Each row is a point on a landscape with many peaks, with its height.
From any point a climber steps to the highest of the 2 points nearest to it. It stops when none of these is higher. Distance is the straight distance between rows; heights are no part of it.
Q206: [136 130  57 166 159 142 137 112 177  98 136 169 109 117 130 110 150 202
 185 133 119 163 130 137 107 164 169  75 131  85  97 162 121 165 128 112
 120 133  52 112 105 107 125 182 181  94 109 161 161  99]  height 35.5
Q921: [135 150 110 147 153 117 150  79 110 126 160 152 142 138 140 125 190 131
 137 171 103 120 156 136 180 137 148 103 117  67 125 112 103 122 174  91
 191 178 128  86 116 120 198 180 105 153 174 153 202 134]  height 17.4
Q871: [105 135 186 123 140 158 122 173  66 162 144  77 197 103 149 111 127 107
  85 117 154 124 146 138 178 115 111 111 124 148 150 159 142  85 148 107
 106 153 185 121 115 138  98  81  93 187 147 118 182 135]  height 42.5
Q20: [ 94 190 165 115 145 141 140 133  91 148 138  72 170 104 142 108  99  94
 136 115 128  96 158 144 164 123 109 143 120 138 178 118 111  93 138 130
  94 132 146 123 173 120 104  97  95 131 156 127  92 147]  height 40.1
Q876: [124 164 170 131 126 159 153 107  21 133 163  67 247 133 116 101 106  66
 111 135 143 106 212 108 169 105 151 124 153 126 167 120 130 121 113  50
 131 186 171 128 126 141 103  78  62 160 127 148 189 131]  height 35.6
Q144: [119 101  78 130 122  82 103 129 159 147 108 147 124 179 125 130 152 149
 124 112 146 134 116 150  84 131 141 142 136 105  89 133 163 157 112 141
 138 147  85 153 105 162 156 123 194 136  59 184 118  78]  height 20.0
Q333: [ 91 173 111 182 174 130 130  47 154 139 135 143 173 116 132 184 174 123
  84 115 124  81 134 140 147 148 134  82 169 107 180 151 133 147 135 116
 115 125 122  60 150 146 113 153 154 106 115 152 124 128]  height 47.3
Q54: [145  79 171 110 107 152 135 147  87 129 137 117 152 111 135 144 120 120
 113 127 145 153 139  84 105 114 138 134 129 132 127 136 147 110  95 112
  93 114 166 144 123 179 114  69 133 166 127  59 164 146]  height 46.5
Q910: [140 140 177 136 126 149 145 125  80 141 133 125 187 124 156 100 145  87
 169 144 116  98 125  99 138 151 116 129 133 122 137 105 153  87 169 118
 120 124 143 164 122 174 142 106  84 136 153 121 123 155]  height 28.5
Q823: [126 189 172  83 112 172 150 161 108 137 116 108 149  73 144 116 103 110
 161 129 131 103 139 136 165 108  96 130 101 171 137 136 111  75 129 152
  89  99 144 143 164 113  93 116  58  90 182 112 128 162]  height 37.1
Q959: [ 78 128 105 117 166 113 119 107 161 143 132 182 130 143 147 147 159 135
  72  96 130  94  95 156 132 109 139 110 146 120 150 182 154 107 170 132
 103 107 106 110 147 171 129 149 148 131 119 152 135 131]  height 41.9
Q147: [182 102 139  68  81 132 122 221 114 115 145 137  84 115 117 133  98 111
 177 150 133 173 137 143 149 118 142 112 108 123  67 102 101 130 124 151
 147 142 169 134 115  57 163 125 109 145 161  94 175 127]  height 5.4
Q191: [ 73 146 101  95 139  99  91 150 165 165 167 157  77 112 164 172 137 141
  71 103 130 135  79 184 162  78 112 154 119 131 152 155 105 115 198 121
 120 115 154 102  98 136 122 134 115 169 174 127 151 129]  height 50.3
Q348: [129 151 145 126 112 103 127  81  95 152 142  97 183 154 117 181 169 107
 107 154 157 103 173 120 153  96 111 133 161 118 174 142 110 131  94  90
 133 147 179  96 142 144 138  98 101 144 111 146 167 114]  height 47.1
Q610: [ 37 158 178 113 132 152 125 149 121 157 104 130  89 107 143 131  80 124
  62 102 148  77 107 135 157 115  65 154 126 184 173 111 113  98 151 166
  90  98 167 114 149 103  91 103 111 104 147  93  56 154]  height 39.8
Q886: [128 128 106  88 101 114 152 204 137 119 126 128  70 112 131 101  86 141
 154 116 122 171 118 152 150 116 123 124  92 148  39 111 115 145 138 132
 119 122 134 166 115  79 125 140  92 122 137 121 146 106]  height 4.5
Q985: [ 99 148 126 100 112  98 107 183 107 168 138  91 117 130  98 129  89 102
  52 127 133 139 119 141 153 106  87 192 106 142 143  94  91 124 116 142
 132 131 161 138 142 115 125  84 123 165 113  99  95 124]  height 42.6
Q282: [135 132 146 170 117 166 166 105 124  89 105 107 176 122 125 151 166 123
  93 158 110 119 141 101 164 139 111  87 142 125 158 142 126 161 110 128
 154 151 128  72 123 107 130 150 141 135 173 112 184 156]  height 33.9
Q136: [137 133 103 126 146  92 105 145 140 130 138  92 140 140 136 119 169 156
 157 149 144 161 131 154 138 130 134 128 106  79  86 143 141 121 150 117
 144 180 102 118  79 109 175 141 145 196 134 183 190  87]  height 20.1
Q953: [140 148 154 166 145 148 148  48 116 122 145 115 199 108 139 146 125  64
  87 103 107  95 140 108 144 113 119 139 166 165 165 138 169 138 112  98
 118  78 146 132 201 199  82  85 103  83 114 118 108 138]  height 38.8
Q439: [161 121  66 132 134 175 165 126 178  63  84 188  47 104 131  89 115 149
 193  88  81 112  74 123  99 135 182  88 134 172 123 150 110 124 154 121
 141  91  93 154 143 109  99 192 118  79 135 126 125 169]  height 22.2
Q677: [157 162 172 132 146 105 126  93 122 164 165  87 171 121 104 102 122  91
 168 142 133 117 160 129 137 138 108 134 135 109 147 133 102 106 124 134
 109 136 131 133 178 124 132 113  83 124 132 148  87 115]  height 43.8
Q53: [ 89 176  91 162 196 116  98 105 173 143 151 107 147 110 124 148 187 170
 132 135 129  98 115 159 137 164 121  86 151  93 162 134 119 112 134 127
 104 138  98  86 116 120 122 151 174 135 111 171 100 103]  height 42.8
Q613: [142 153 131 123 120 121 156 113 129 147 108 115 116 147  65 151  89  94
 128 143 107 122 149 123 119 119 125 159 114 135 125 104 126 137 105 135
 130  90 132 178 163 108 136 115 108  92 100 129  77 103]  height 52.8
Q442: [140  73 108 128 117 100 125 139 137  74  73 150  75 173 109 104 108 136
 169  85 100 163 104 108  60 161 164 147 151 115  72  91 135 122 122 134
 155 113  90 163 109 158 167 137 183 130  95 109 126 136]  height 17.9
Q830: [101  86 153  98  82 128  94 141 101 163 134 121 116 124  98 159  66 111
  65 127 175 154 166  99 108  67 101 147 121 158 127 134 135 194  78 140
 106 136 170 122 130 165  87  62 136 139  74  94 128 125]  height 14.7
Q606: [138 115 110 126 119 134 146 156 131 120  92 115 102 131 137 122 113 138
 156 151  97 147 111 117 123 116 159 144 116 118  75 109 117 110 127 101
 111 122 131 168  79 144  92  97 133 127 170  90 143 106]  height 33.3
Q661: [109 137  35 165 155 121 103 103 196 120 129 148  84 144 152 120 179 170
 138 106 108 119  99 119  91 185 145  87 144 109 148 129 158 139 165 156
 151 133  42 114  97 146 161 182 194 130 111 186 105 125]  height 29.3
Q969: [163 126  58 145 112 102 119 128 184 117 127 142  68 145 137 153 148 177
 185 134 112 144 102 165  95 142 137 112 115 127 113 126  82 142 133 175
 157 132  93  95  97  71 148 195 186 117 110 156 125 126]  height 4.6
Q580: [124 126 144 113 123 123 142 142 118 125 165 125 149 100 137 115 146 145
 115 143 141 160 148 137 168  81 118 118 121 128 100 182 142 157 120 105
 108 143 145 131 137 147 118 131  76 139 150 132 202 122]  height 32.0
Q743: [ 98 163 166 143 167 142 134 137 105 132 120  92 205  92 144 137 179 128
  72 123 142  97 153 156 203 122 107 123 139 137 157 175 147  94 128  99
 103 147 155  85 114 129  95 110 115 149 172 152 201 126]  height 40.0
Q379: [166 150 142  76 100 158 151 188 122 104 114 122  93  84 133 120 123 140
 155 149 134 123 129 138 162 106 115 108 100 167 124 140 105  97 120 165
 120 112 159 132 140  67 112 140  85 108 201  87 149 167]  height 34.4
Q262: [118 110  97 113 122  98  90 171 155 156 152 102 116 106 165 107 125 157
 154 139 158 184 105 176 130 106 106 114 106 100  80 164 168 146 152 117
 109 159 122 133  63 118 122 138 146 152 139 188 158  85]  height 18.9
Q797: [159 137  92 149 129 127 172 135 152  84 139 177  46 113 142 116 106 202
 198 122  93 160 129 130 120 155 157 137  84 145  71 134 129 157 128 128
 131 112 111 171 128 110 103 181  84  71 124 123  96 119]  height 3.1
Q930: [ 84 108 113 140 137 105 121 116 131 138  97 117 118 159 129 154 128 132
 102 139 108 123  93 124 112 117 134 141 143 115 104 111 121 117 120 110
  97 121 132 143 101 156 121  83 180 130 106 104 107 100]  height 35.7
Q736: [145 115 102 121 115 132 146 184 172  90 109 156  23  97 141 101  99 156
 193 129  89 143  78 142 136 133 143 125 112 165  68 106  91 127 142 125
 127 116 137 171 103  73 100 156  90  91 154  88 116 144]  height 3.9
Q453: [ 85 156 152 166 179 175 147 126 132 128 135 143 170  96 176 126 179 162
 130 157 122 111 122 138 199 147 121  83 125 108 140 173 156 113 153  73
 101 148 134  93  84 141  93 141 118 114 170 151 210 120]  height 37.3
Q153: [ 61 144 104 139 108 106 174 139 149 123 124 156 113 136 134 183 149 174
  91 177 110 143 111 161 157 138  97 132 121 132 127 114  69 144 131 122
 164 147 145  86 120  77 138 168 141 134 122 107 163 135]  height 14.9
Q614: [137 138 132  67  86 104  75 184 107 150 144 126  97 118 113 166 102 109
  94 114 166 146 148 141 119  34 106 168  93 139 102 144 134 145  99 117
 102 123 174 148 131 153 115  67  87 135 114 109 149 119]  height 16.1
Q838: [195  81 119 103 114 144 135 143 153 123 108 163  59 128 124  59  61 143
 201  86 152 138 106 100  42 150 138 148  95 161 102 128 159 142 106 178
 130  96 100 177 141  91 123 160 135  72  75 155  49 108]  height 26.4
Q288: [153 128  97 159 137 120 137 104 153 119 165 119 145 147 137  95 136 159
 180 142 146 170 149 134  99 157 144 124 113  79 108 127 135 174 102 130
 139 150  76 119 133 127 145 175 152 100 112 178 117  91]  height 32.2
Q915: [167 112 104 150 102 114 130 103 147  96  96 138  88 166 109 133 140 107
 186 148  90 142 119 123 102 133 130 122 127 113 112 100  73 141 135 148
 173 127 104 111 135 104 165 169 156 102 128 123 111 146]  height 5.5
Q750: [165 105 108 108 121  84 139 125 142 145 171 183 123 152 131 163 151 166
 146 127 145 159 124 171 114  98 138 129 109 114 101 164 123 140 133 140
 132 142 125 110 135 108 176 179 122 150 109 159 151 124]  height 25.8
Q290: [211 130 107 108 137 119 131 131 168 124 147 133  97 133 121  76 112 154
 210  93 149 147 118 123  70 164 137 119 115 120 109 140 129 140 125 155
 137 112  65 137 140  83 153 170 131  91 103 189  94 100]  height 29.0
Q270: [106 172 169 124 132 166 172 120  78 127 140 110 190 119 158 102 115 106
 155 149  99 111 131 107 168 127 124 131 131 139 109 121 139 104 137  77
  94 115 168 162 112 155  86  87  47  87 171 101 151 137]  height 30.7
Q19: [202  60 176 141 108 172 128 105  82 136 158 103 226 140 119  62 102  80
 154 160 181 178 168  76  83 157 172 132 142  80 102  90 167 139  64 108
 172 141 113 155 117 167 142 102 124 132 120 108 109  96]  height 26.7
Q145: [139  88 160  97 106 142 112 138 107 142 131 154 127 143 116 102 110  71
 136 113 142 122 101 100 100 118 105 101 150 133 140 115 134 118 161 161
 130  95 129 130 156 146 163 118 122 134 124 119 107 142]  height 8.7
Q332: [137 127 117 106 112  67  89 166 149 158 130 121  66 140 117 161 124 132
 116  97 131 125 110 146  96 127 105 164 102 143 127 115 103  96 132 163
 130 118 114 132 156 112 183 123 141 194  99 139  97 125]  height 50.4
Q389: [175 100 148 108  79 115 108 165 129 104 116 131  65 136 115 116  90 104
 208 141 125 162 128 124 101 129 141 125 121 103 118  87  75 130 119 160
 161 137 137 125 128  77 168 144 144 134 128  94 115 177]  height 6.3
Q733: [213 126 156 119 116 133 137  78  51 146 169  84 218 121  91 137 130  83
 149 170 155 125 183  76 108 110 158 157 157  87 143 110 143 118  59  89
 132 138 156 149 145 138 141  73  80 135 118 125 157  89]  height 46.8
Q554: [ 52 144 172  96 107 129  90 171  91 170 128 128 109  99 143 143  54 126
  57 122 173 135 134 141 156  75  68 147 101 172 147 132 107 134 146 137
  69 129 192 117 129 102  67  80  74 134 121  99 100 125]  height 42.7
Q486: [144 112 168 118 134 132 120 115  52 142 135  91 219 157  90 121 118  78
 100 152 151 120 182  86 120  86 160 151 150 108 125 130 150 123  65  64
 123 140 156 149 121 188 110  26  90 145  85 113 145 101]  height 42.3
Q658: [154 103 134  96  83 149 155 184  99  89 128 114 120 123 130  96  70 120
 194 155  94 169 145 112 135 130 181 144 121 123  39  84 122 120 111 106
 119 125 146 201  99 110 103 103  86 117 157  56 127 108]  height 31.2
Q138: [130  88  76 160 130 109 108 120 181  72  61 176  32 146 121 123 142 154
 176 101  66 139  53 114  76 155 151 130 151 156 100 109  94 119 161 122
 168 106  95 140 113 149 139 154 182 101 100 116 115 149]  height 19.3
Q399: [149 135 134 146 116 160 191 110  97  98 137  90 191 118 123 118 129 118
 141 160 113 135 171 110 169 139 161  85 144 102 111 128 125 146 114  79
 137 147 146 125 119  98 114 142 111 106 179 110 178 112]  height 31.1
Q925: [172 141 164  98 120 141 151  84  59 129 139  89 189 115 121 133 164  99
 149 170 159 100 190  96 131 119 129 129 140  91 161 120 128 121  94 110
 136 140 155  98 158 118 173 121  93 151 143 130 196 122]  height 52.7
Q956: [ 80 106 111 136 162  95 108  97 162 106  76 130 120 156 129 147 170 148
  89  98 109  93  99 108  92 162 139 131 166 146 135 136 155 101 126 140
  95 100  84 143 157 172 131 100 204 120  91 138  84 115]  height 33.4
Q263: [ 96 128 177 123 123 105  88  94  83 151 135 118 192 158 110 172 148 102
  49 119 178  94 173 120 136  84 105 137 178 148 199 149 127 130  98 115
 111 143 160  87 147 175 105  62 130 161  92 123 142 139]  height 46.4
Q462: [ 66 130  87 143 153  98 112 150 177 128 149 148 107 121 144 143 177 182
 142 173 111 164 109 174 166 132 128 124 104  84  94 150 124 135 174 101
 159 173  89  91  60  88 184 178 157 170 126 201 225  97]  height 21.5
Q319: [149 144  74 125 143 144 165 111 159 116 112 169  86 126 128 127 129 110
 145  91  76 111  84 133 117 124 171  97 146 123 123 132 112 109 191 123
 135  72 112 140 150 141 137 172 136 109 146 121 128 148]  height 24.4
Q56: [105 109 104 122 125 128 111 120 163 141 119 148  91 137 120 119 149 117
 131 106 131  85  81 116  98 136  91 110 135 145 130 126 138 154 169 161
 143 111 103 124 151 129 149 157 142 108 114 143  61 126]  height 9.8
Q645: [114 143 147 106 117 144 142 139 111 142 111 111 124 120 110 142  85 114
  77 142 123 111 145 119 150 107 105 164 100 171 122 108 125 128  90 133
 115  89 155 151 163 143  89  91  96 106 131  95  97 130]  height 46.7
Q315: [155  85 175 113 109 130 128 119  97 104  99 145 106 166  93  99  67  91
 192 165 118 141 156  88  81 150 140 142 139 107 147  74 110 123  95 169
 152 132 124 146 144 108 160 129 155  98  90  90  78 161]  height 7.1
Q154: [176 144 119 115 143 150 145 150 140 107  91 122 108 109 130 122 138 151
 135 125 119 115 110 130 128 136 120 129 106 173 135 142 122 113  99 156
 123  93 131 124 123 110  89 133 134 102 169 102 114 151]  height 32.8
Q932: [164 112 120 110 129  72  85  99 144 186 151 123 101 159  92 143 115 108
 118  91 147 117 133 143  88 132 112 177 137 138 152 107 136 121 102 177
 121 115 132 152 183 127 158 115 141 137  81 152  47 107]  height 57.2
Q100: [ 77 124  72 118 165 108  97 128 190 159 155 183  72 128 156 147 153 171
 102  94 101 123  64 166 136 124 128 112 114 131 137 150 134 147 194 138
 125 108 106  96  96 131 132 181 156 135 148 157 123 133]  height 45.7
Q151: [198  75 130 138 105  96 113 130 138 109 118 154  78 166 139  98  79 139
 205  82 166 178 143 113  32 163 149 179 105 125  69 114 168 161 112 168
 151 122  67 183 135 126 170 146 150 108  57 174  65  75]  height 24.0
Q409: [ 76 172  94 171 180 170 111 124 207  81  95 176  89  69 133 162 163 192
 119 126 115  80  82 172 142 166 133  76 145 152 163 162 115 132 145 152
 122  90  89  55  97  78  86 185 158  78 154 128 122 167]  height 12.8
Q334: [ 69 120  75 151 138  99  91 121 198 104  90 157  91 152 145 134 189 175
  86 123 106 101  91 118  95 189 122 135 145 146 156 129 140 113 151 173
 120 144  59 122 114 132 136 152 210 159 110 157  89 142]  height 31.3
Q217: [115 128 165 119 145 133 113  74 116 145 120 123 154 119 105 149 110  84
  67  98 156  89 161 119 113 106 122 157 160 157 201 145 174 123  92 153
 107  82 139 136 209 168  98 102 127 101  90 132  72 127]  height 35.8
Q727: [ 87 124  73 140 151 152 108 134 206  91  93 175  33  86 143 116 134 200
 150 113 123 105  64 141 100 152 127  97 118 153 141 163 128 148 149 158
 115 110  94 115 104  90  94 194 154  86 126 146  93 163]  height 11.8
Q108: [101  91 127 155 116 142 153 119 115 105 100 142 146 179 119  98 127 132
  94 128  91 133 118 115 128 171 157 115 141 104 132  90 129 143 140 135
 171 147 129 137 110 139 146 145 178 141 134  85 118 163]  height 21.6
Q464: [ 98 169 168 111 131 123  97 151  72 181 171  84 204 134 126 116 128  70
  62 105 165 121 169 141 194  96 105  98 136 154 198 123  92  82 170 112
 146 181 179  80 148 137 134  96  74 212 134 149 170 157]  height 45.9
Q485: [ 63 143 138 117 138 108  90 143 131 154 128 138 105 101 152 162 113 168
  63 129 149 132  97 169 169  75  96 144 125 150 139 156 112 133 155 118
  64 123 169 103  96 127  60 112  95 128 157 106 115 115]  height 46.2
Q456: [141 112 165 109 103 161 152 148  73 137 151  84 159 122  97 108  65  84
 159 139 128 157 160  99 125 130 151 139 145 109  66  84 138 133 104 110
 131 119 175 187 105 135 116  75  87 140 143  71 120 106]  height 29.1
Q338: [132 141 100 182 143 125 162  78 134  98 116 150 152 155 136 150 166 130
  87 135  71 107 129 108 144 158 140 119 149 103 157 109 144 146 145 113
 165 120 106 134 142 153 147 150 153 118 133 119 122 158]  height 20.2
Q503: [115 164 144  95  91 110 113 177 114 168 156  80 116 119 100 154  96  92
  63 137 146 137 157 134 153 111  82 144 115 126 172  87  66 100 139 153
 158 146 164  96 152  75 184 100 119 203 130 108 131 148]  height 39.7
Q88: [200 111 128 124  80  76 117 166 138 118 130 145  44 139 134 153 105 135
 179 101 138 163 125 141  82 141 122 177  79 131  91 111 130 116 121 164
 137 143 123 157 121  97 176 142 138 182  94 145 106 118]  height 45.8
Q724: [106 131 119 182 153 105 129  36 125 138 138 132 196 150 119 173 176  99
  53 119 124  96 128 129 151 100 126 124 173 146 168 149 145 160 106  87
 135 123 151 111 164 193  92 104 134 108  82 144 125 123]  height 42.4
Q46: [178  84  74 158 130 146 122 124 184  60  65 159  27 114 117  95 109 181
 212  74  81 144  66 111  68 155 185 115 140 170  94 146  99 137 142 120
 142 124  83 166  81 108  89 152 165  78 115 117 111 142]  height 20.5
Q884: [129 111 136 110 138 132 120 124  97 138 116 113 173 156 114 118 110 100
 115 135 136 130 129 121 116  68 148 156 137 129  75 114 148 136  76  79
 115 104 147 179 123 186 101  57 117 107  93 116 132  98]  height 39.1
Q791: [163  58 132 143 116 144 134 147  99 106  98 126 132 147  88 106 103 128
 111 134 115 176 139 105 112 154 147 149 112 121  92 101 133 156  82 149
 160 141 123 145 116 142 142 127 163 148 127  77 114 138]  height 23.0
Q408: [136  91 102 101 102  89  98 139 156 145  99 144  68 162 109 123  97 139
 132  84 152 134 122 124  56 133 121 181  97 152  81 116 160 153 108 174
 133 128  86 172 129 124 147 121 184 112  56 164  62  76]  height 21.9
Q815: [105 106 123 104 104  83  80 165 129 165 144 128 113 150 146 152 128 124
  90 138 153 148 122 161 134  67 101 151 106 116  99 147 132 167 130 113
 113 163 147 122  81 140 124 105 130 153 101 146 145 105]  height 17.5
Q754: [106  97 150 171 131 146 114  90 135 119 104 118 158 112 153 150 162 134
  77 125 138 121 113 107 122 116 107 123 154 145 165 170 165 153 106 126
  91 112 123 105 136 187  79 124 166 138 145 119 124 131]  height 46.6
Q25: [139 143 140 125 116 139 151 138 116 131 122  73 156 104 100 142 136 102
 102 140 130 120 150 127 165 132  99 110 123 133 150 119  81 114 117 146
 139 145 154  82 150  80 144 118 125 161 164 101 168 140]  height 36.5
Q766: [ 95 134 156 131 167 133 128  92 140 116 104 160 151 140 147 142 143  99
  71  81 124  69 130 135 130 134 126 117 159 143 188 140 147  98 128 155
  91  85 115  90 198 158 111 129 163 107 121 128  86 157]  height 38.7
Q325: [111 146  85 128 126  75 117 106 165 134 179 150 119 140 128 195 176 162
 126 150 121 151 121 188 145 103 129 110 110  84 110 147  80 148 167 113
 166 170 113  79 100  90 179 181 118 149 131 164 169 102]  height 23.4
Q111: [ 91 114 110 120 139 141 121 125 163 138 129 167  78 106 144 105 107 172
 117 116 158 116  84 142 115 120  93 115 100 141 121 163 162 181 148 153
  99 116 124 119 120 111  94 162 126  78 129 151  85 121]  height 10.8
Q406: [169 107 125 117  91 106 135 127 110 140 176 152 159 141 122 111 120 122
 137 139 168 186 164 150 135  87 158 128 100  88 102 154 145 179 118 120
 143 152 126 126 152 160 158 160 105 133 116 153 157 115]  height 28.6
Q142: [107 172  93 159 175 129 157  94 147 111 134 161 134 142 137 159 208 145
 106 147  73  89 111 141 174 156 144 100 126  91 144 119 128 110 182  85
 166 143  99  96 109 137 175 163 142 119 163 138 181 145]  height 18.7
Q958: [149 155 116 137 142  94 115  69 152 153 152 114 125 157  92 156 126 105
 133 122 117 101 149 133 113 134 118 135 149 112 157 105  91 126 129 141
 128 112 122 107 174 103 148 150 129 116 112 150  81 119]  height 49.4
Q273: [ 52 154 110 163 144 144 151 143 176 102 115 149  84  96 150 138 160 177
 121 166 103 114  85 150 166 164  98  92 121 151 141 130  96 135 163 121
 148 130 121  75  94  87 103 178 155  95 152 110 133 177]  height 13.7
Q81: [143 155 184  97  93 148 114 135  66 180 173  93 189  90 151  93 116  97
 169 120 168 131 145 120 132 120 108 140 103 137 160 127 144 102 150 155
 113 141 160 173 144 174 126  82  57 144 157 127 138 155]  height 26.6
Q544: [ 99 164  79 181 184 140 150  83 181 103 134 143 113 107 129 165 175 189
 155 138 103 114 118 139 117 175 141  81 156  99 131 136 116 143 116 111
 130 113  77  87 126 115 121 165 170  76 103 141 143 120]  height 39.2
Q335: [ 48 172 141 139 156 145 120 142 133 142  99 102 131 134 161 129 126 115
  44 103 125  68  94 132 159 155  90 122 154 161 186  92 134  97 163 136
 121 112 139 114 126 133 101 113 150 130 152 117  62 152]  height 37.5
Q336: [ 79 142 135 130 149 112 108 144 141 154 150 134 145 106 162 131 162 150
 101 139 137 146 102 164 177  75 111 117 128 113 123 196 145 129 165  69
 103 161 152 115  74 157  97 125  99 147 164 155 195 110]  height 34.6
Q26: [175 112  66 137 154 129 131 103 182 110 107 152  96 158 117 122 163 142
 139  75 110 125  84 118  87 166 156  97 162 134 110 128 161 122 160 143
 154  96  79 153 122 158 162 162 164 137 116 157 137 117]  height 27.0
Q696: [141 123 185 124 132 149 124 111  98 128 122 115 185  97 139 159 150 120
  85 127 172 111 166 109 118 123 119 119 156 133 177 170 168 115  82 132
  80 109 151 100 148 174 112  85 133 148 135  96 162 143]  height 50.6
Q228: [122 162 123 120 161 130 124 157 162 100  86 145 112 116 131 132 161 139
  86 100  92  88  94 155 167 134  96 134 107 168 165 144  93  90 165 152
 126 107 104  98 140 116 126 148 139 133 177 133 118 172]  height 35.2
Q32: [162 157  90 150 144 134 177 120 131  99 147 169 102 134 130 132 149 193
 199 162  92 136 143 135 152 163 182 120 101 102 106 123 110 132 149 106
 145 136 106 150 114  91 130 177 100  75 140 130 130 120]  height 2.3
Q579: [118 150 131 132 166 134 112 145 141 125 122  99 166 109 154 112 188 126
 100 122 118  97 121 152 166 151 103 102 134 128 166 153 145  90 150 142
 131 138 125  94 125 130 152 149 141 174 175 160 164 148]  height 37.6
Q513: [138  89 160 122 120 150 110 111 115 110  99 128 132 163 106  91 112  64
 144 134 116  92 123  68  83 148 125 110 164 119 168  87 126  99 132 176
 119 115 110 136 158 134 151 102 170 119 110 106  51 169]  height 7.9
Q17: [150 122 173 107 106 153 112 166  96 174 166  92 133  92 142  76  82 121
 155 124 177 146 130 111 119 131  96 153  77 146 129 121 166 114 108 178
 112 130 151 187 149 140 102  97  84 127 139 118  82 144]  height 24.8
Q567: [195  63 135 176 105 152 137  86 117 106 116 114 181 150 111 100 119 125
 147 140 138 190 149  82  87 166 179 146 133  83  97 103 156 150  58 129
 166 153 101 148 130 168 156 146 163 144 118 108 118 113]  height 24.7
Q278: [166 157 211 107 125 126 125  94  78 179 147  97 190 125  97 104  96  47
 167 156 151 103 188  89 112 121 112 158 147 114 176 102 140  93 101 125
 115 105 123 165 171 138 154  81  75 103 103 135  87 111]  height 39.5
Q705: [103 106 113 157 112 116 151 130 123 115 131 131 140 128 131 155 176 168
 114 185 114 152 127 132 175 136 133 128 136  99 131 125  87 142 145 110
 186 182 155  70  90  76 174 172 150 182 167 121 214 136]  height 16.0
Q235: [134  94  94 151  99  77 120 167 165  92 110 147  36 145 157 140 104 189
 173 108 115 192 111 149  96 155 128 180  81 132  52 120 132 162 137 137
 136 159  93 140  85 106 129 153 165 152 114 137 118 108]  height 41.7
Q61: [179  85 159 138 109 189 183 112  80 102 154  83 206 136 109  79  80 105
 160 168 121 158 166  88 126 156 175 117 144 106  90  97 147 145  70  94
 152 134 146 150 103 127 108 103 130 121 161  87 129 108]  height 28.7
Q911: [122 145 174 110  95 171 137 158  29 148 142  81 197 129  91 135  72  46
  88 149 146 127 201  89 143  94 149 124 142 133 139 110 127 115  94  70
 128 141 177 151 128 156 123  50  65 177 100  98 181 127]  height 38.9
Q249: [ 93 195 176 123 144 170 164 116  62 121 136  86 219 127 164 133 113  80
  96 120 115  83 183 122 178  98 132 125 160 155 152 131 132 109 122  60
  93 140 172 122 141 133  62  72  66 109 157 113 176 135]  height 33.0
Q963: [163  95 163  92 101 150 122 169 110 142 121 143  82 129 124  71  69 104
 163 129 170 135 127  98  86 147 112 159  77 143 115 102 183 128  98 189
 125 114 131 193 150 113 145 131 117 103  98 137  59 136]  height 24.3

Two climbers start at each pair of points below. Name the first point that both come to, or write never.
Q147, Q136 -> never
Q915, Q138 -> Q930
Q46, Q736 -> Q930

Where does a climber stop that starts at each point below?
Q442 -> Q930
Q797 -> Q930
Q409 -> Q930

Call two points neighbours if one is among the 2 nearest of the other. Go from one point of each pair to the other, from neighbour to neighbour, staying as high as possible. Name the lowest point that can't be avoided.
Q925, Q696 -> Q263
Q932, Q613 -> Q958
Q932, Q925 -> Q278
